Points, in no order, along strands that fork and pass close to each other.
Points whose rows are less than 19.3 apart are linked; no others are. Some points are linked to none.
Q_547: -2 5 -12 3 20 1 -5 0
Q_428: 7 13 -7 14 22 4 7 -8
Q_839: -1 7 -7 11 18 4 0 0
Q_468: -13 1 -6 -17 3 3 -11 2
Q_416: -6 17 -7 -10 13 -1 -7 -12
Q_813: 18 1 1 27 7 12 28 -1
Q_592: 5 5 -10 -37 -4 -33 -23 -20
Q_304: -19 -7 19 24 -18 9 -1 33
Q_585: -8 -25 3 3 -2 6 -7 16
Q_355: -17 -6 11 9 -12 14 2 21
Q_610: 10 15 2 -13 11 -16 -17 -28
Q_720: 9 18 -6 7 23 0 2 -16
Q_331: 17 5 0 29 1 15 32 6
Q_609: 8 11 -14 -21 13 -28 -24 -16
Q_236: 5 -4 11 18 -8 17 24 4
Q_405: -11 -20 -2 -4 -1 5 -9 13
Q_153: -21 0 -10 -11 -2 3 -14 20
Q_917: 0 6 3 -28 -1 -9 -14 -23
Q_911: -12 -17 -6 -23 -10 0 -12 5
Q_575: -6 -4 24 32 -29 14 23 27
Q_215: 5 -14 -12 -18 9 -16 -17 -11
Q_743: 8 10 12 -6 6 3 7 -29
Q_159: -12 -3 -3 15 3 9 -4 25
Q_384: -3 4 21 39 -35 9 27 29
Q_553: -4 -23 7 12 0 9 0 19
Q_633: 14 1 14 7 -1 13 25 -17
Q_477: -3 -3 -22 -40 -6 -28 -18 -6
Q_364: -19 -11 12 12 -14 10 -4 28
Q_570: 14 8 6 43 -23 12 36 25
Q_571: -22 5 -3 -3 -2 12 -8 17
Q_474: 4 -5 4 4 8 8 7 -6
Q_622: 10 12 9 46 -33 11 33 32
Q_846: -7 -21 -3 -16 -5 2 -10 5
Q_924: 11 11 9 -6 11 -4 -1 -29
Q_996: -11 -6 25 31 -25 12 14 27
Q_816: 3 13 16 43 -35 9 31 30
Q_56: 17 10 0 38 -15 16 36 20
Q_480: -3 -7 11 17 -9 17 16 12
Q_835: 4 -12 -2 -7 11 -2 -6 -9
Q_946: -6 4 -3 -33 -4 -10 -15 -20
Q_327: -3 -4 0 -3 7 6 -1 -5
Q_426: 18 8 -2 32 -8 17 35 10
Q_785: 3 -9 -18 -25 5 -22 -21 -7
Q_608: -1 -11 -20 -32 -1 -23 -19 -4
Q_71: 8 5 12 0 4 10 16 -24
Q_471: -3 6 1 13 5 13 10 6
Q_594: 6 8 -14 -14 18 -21 -22 -14
Q_207: -18 1 -12 -19 -1 2 -13 8
Q_491: -3 6 -19 -10 19 -15 -18 -3
Q_949: 12 -3 11 14 -3 17 29 -7
Q_420: 8 -5 5 13 8 9 13 -6
Q_880: 0 -20 7 17 4 11 6 13
Q_404: 7 -9 -5 -8 16 -13 -14 -13
Q_452: -13 -11 -10 -32 -8 -4 -14 -1
Q_741: -11 -7 16 18 -12 18 10 17
Q_378: 1 7 -16 -41 -5 -28 -21 -14
Q_463: 7 12 -3 -32 0 -33 -27 -26
Q_419: -21 0 5 2 -8 15 0 17
Q_968: 14 -4 -3 -9 17 -14 -13 -22
Q_228: -9 -1 -2 -9 4 6 -4 0
Q_621: 16 -1 1 19 14 7 18 -7
Q_705: 15 13 5 -4 15 -12 -8 -31
Q_800: 12 15 -6 -23 8 -34 -26 -23
Q_900: 5 10 3 -22 6 -16 -16 -28
Q_832: -9 -3 -6 -32 -8 -4 -14 -9
Q_361: -4 2 -18 -3 19 -5 -13 4

A fork is a point with three links. Follow the links from the first point to the second and name the forks in between, in order.
Q_621; Q_228 | Q_327
Q_304; Q_480 | Q_355
Q_968; Q_474 | Q_404, Q_327
Q_327; Q_608 | Q_404
Q_474; Q_968 | Q_327, Q_404

Follow the links from the first point to the second, and from the first to the third. Name the last point that the two ways share.
Q_304; Q_633; Q_153 | Q_355
Q_621; Q_785; Q_468 | Q_327
Q_571; Q_304; Q_236 | Q_355

A fork is a point with three links, a tip a point with one. Leave the first point through the second and follow the links. Name the first fork or tip that comes.
Q_463; Q_592 | Q_404
Q_56; Q_426 | Q_327
Q_236; Q_480 | Q_355
Q_491; Q_361 | Q_720
Q_452; Q_911 | Q_880
Q_816; Q_384 | Q_996
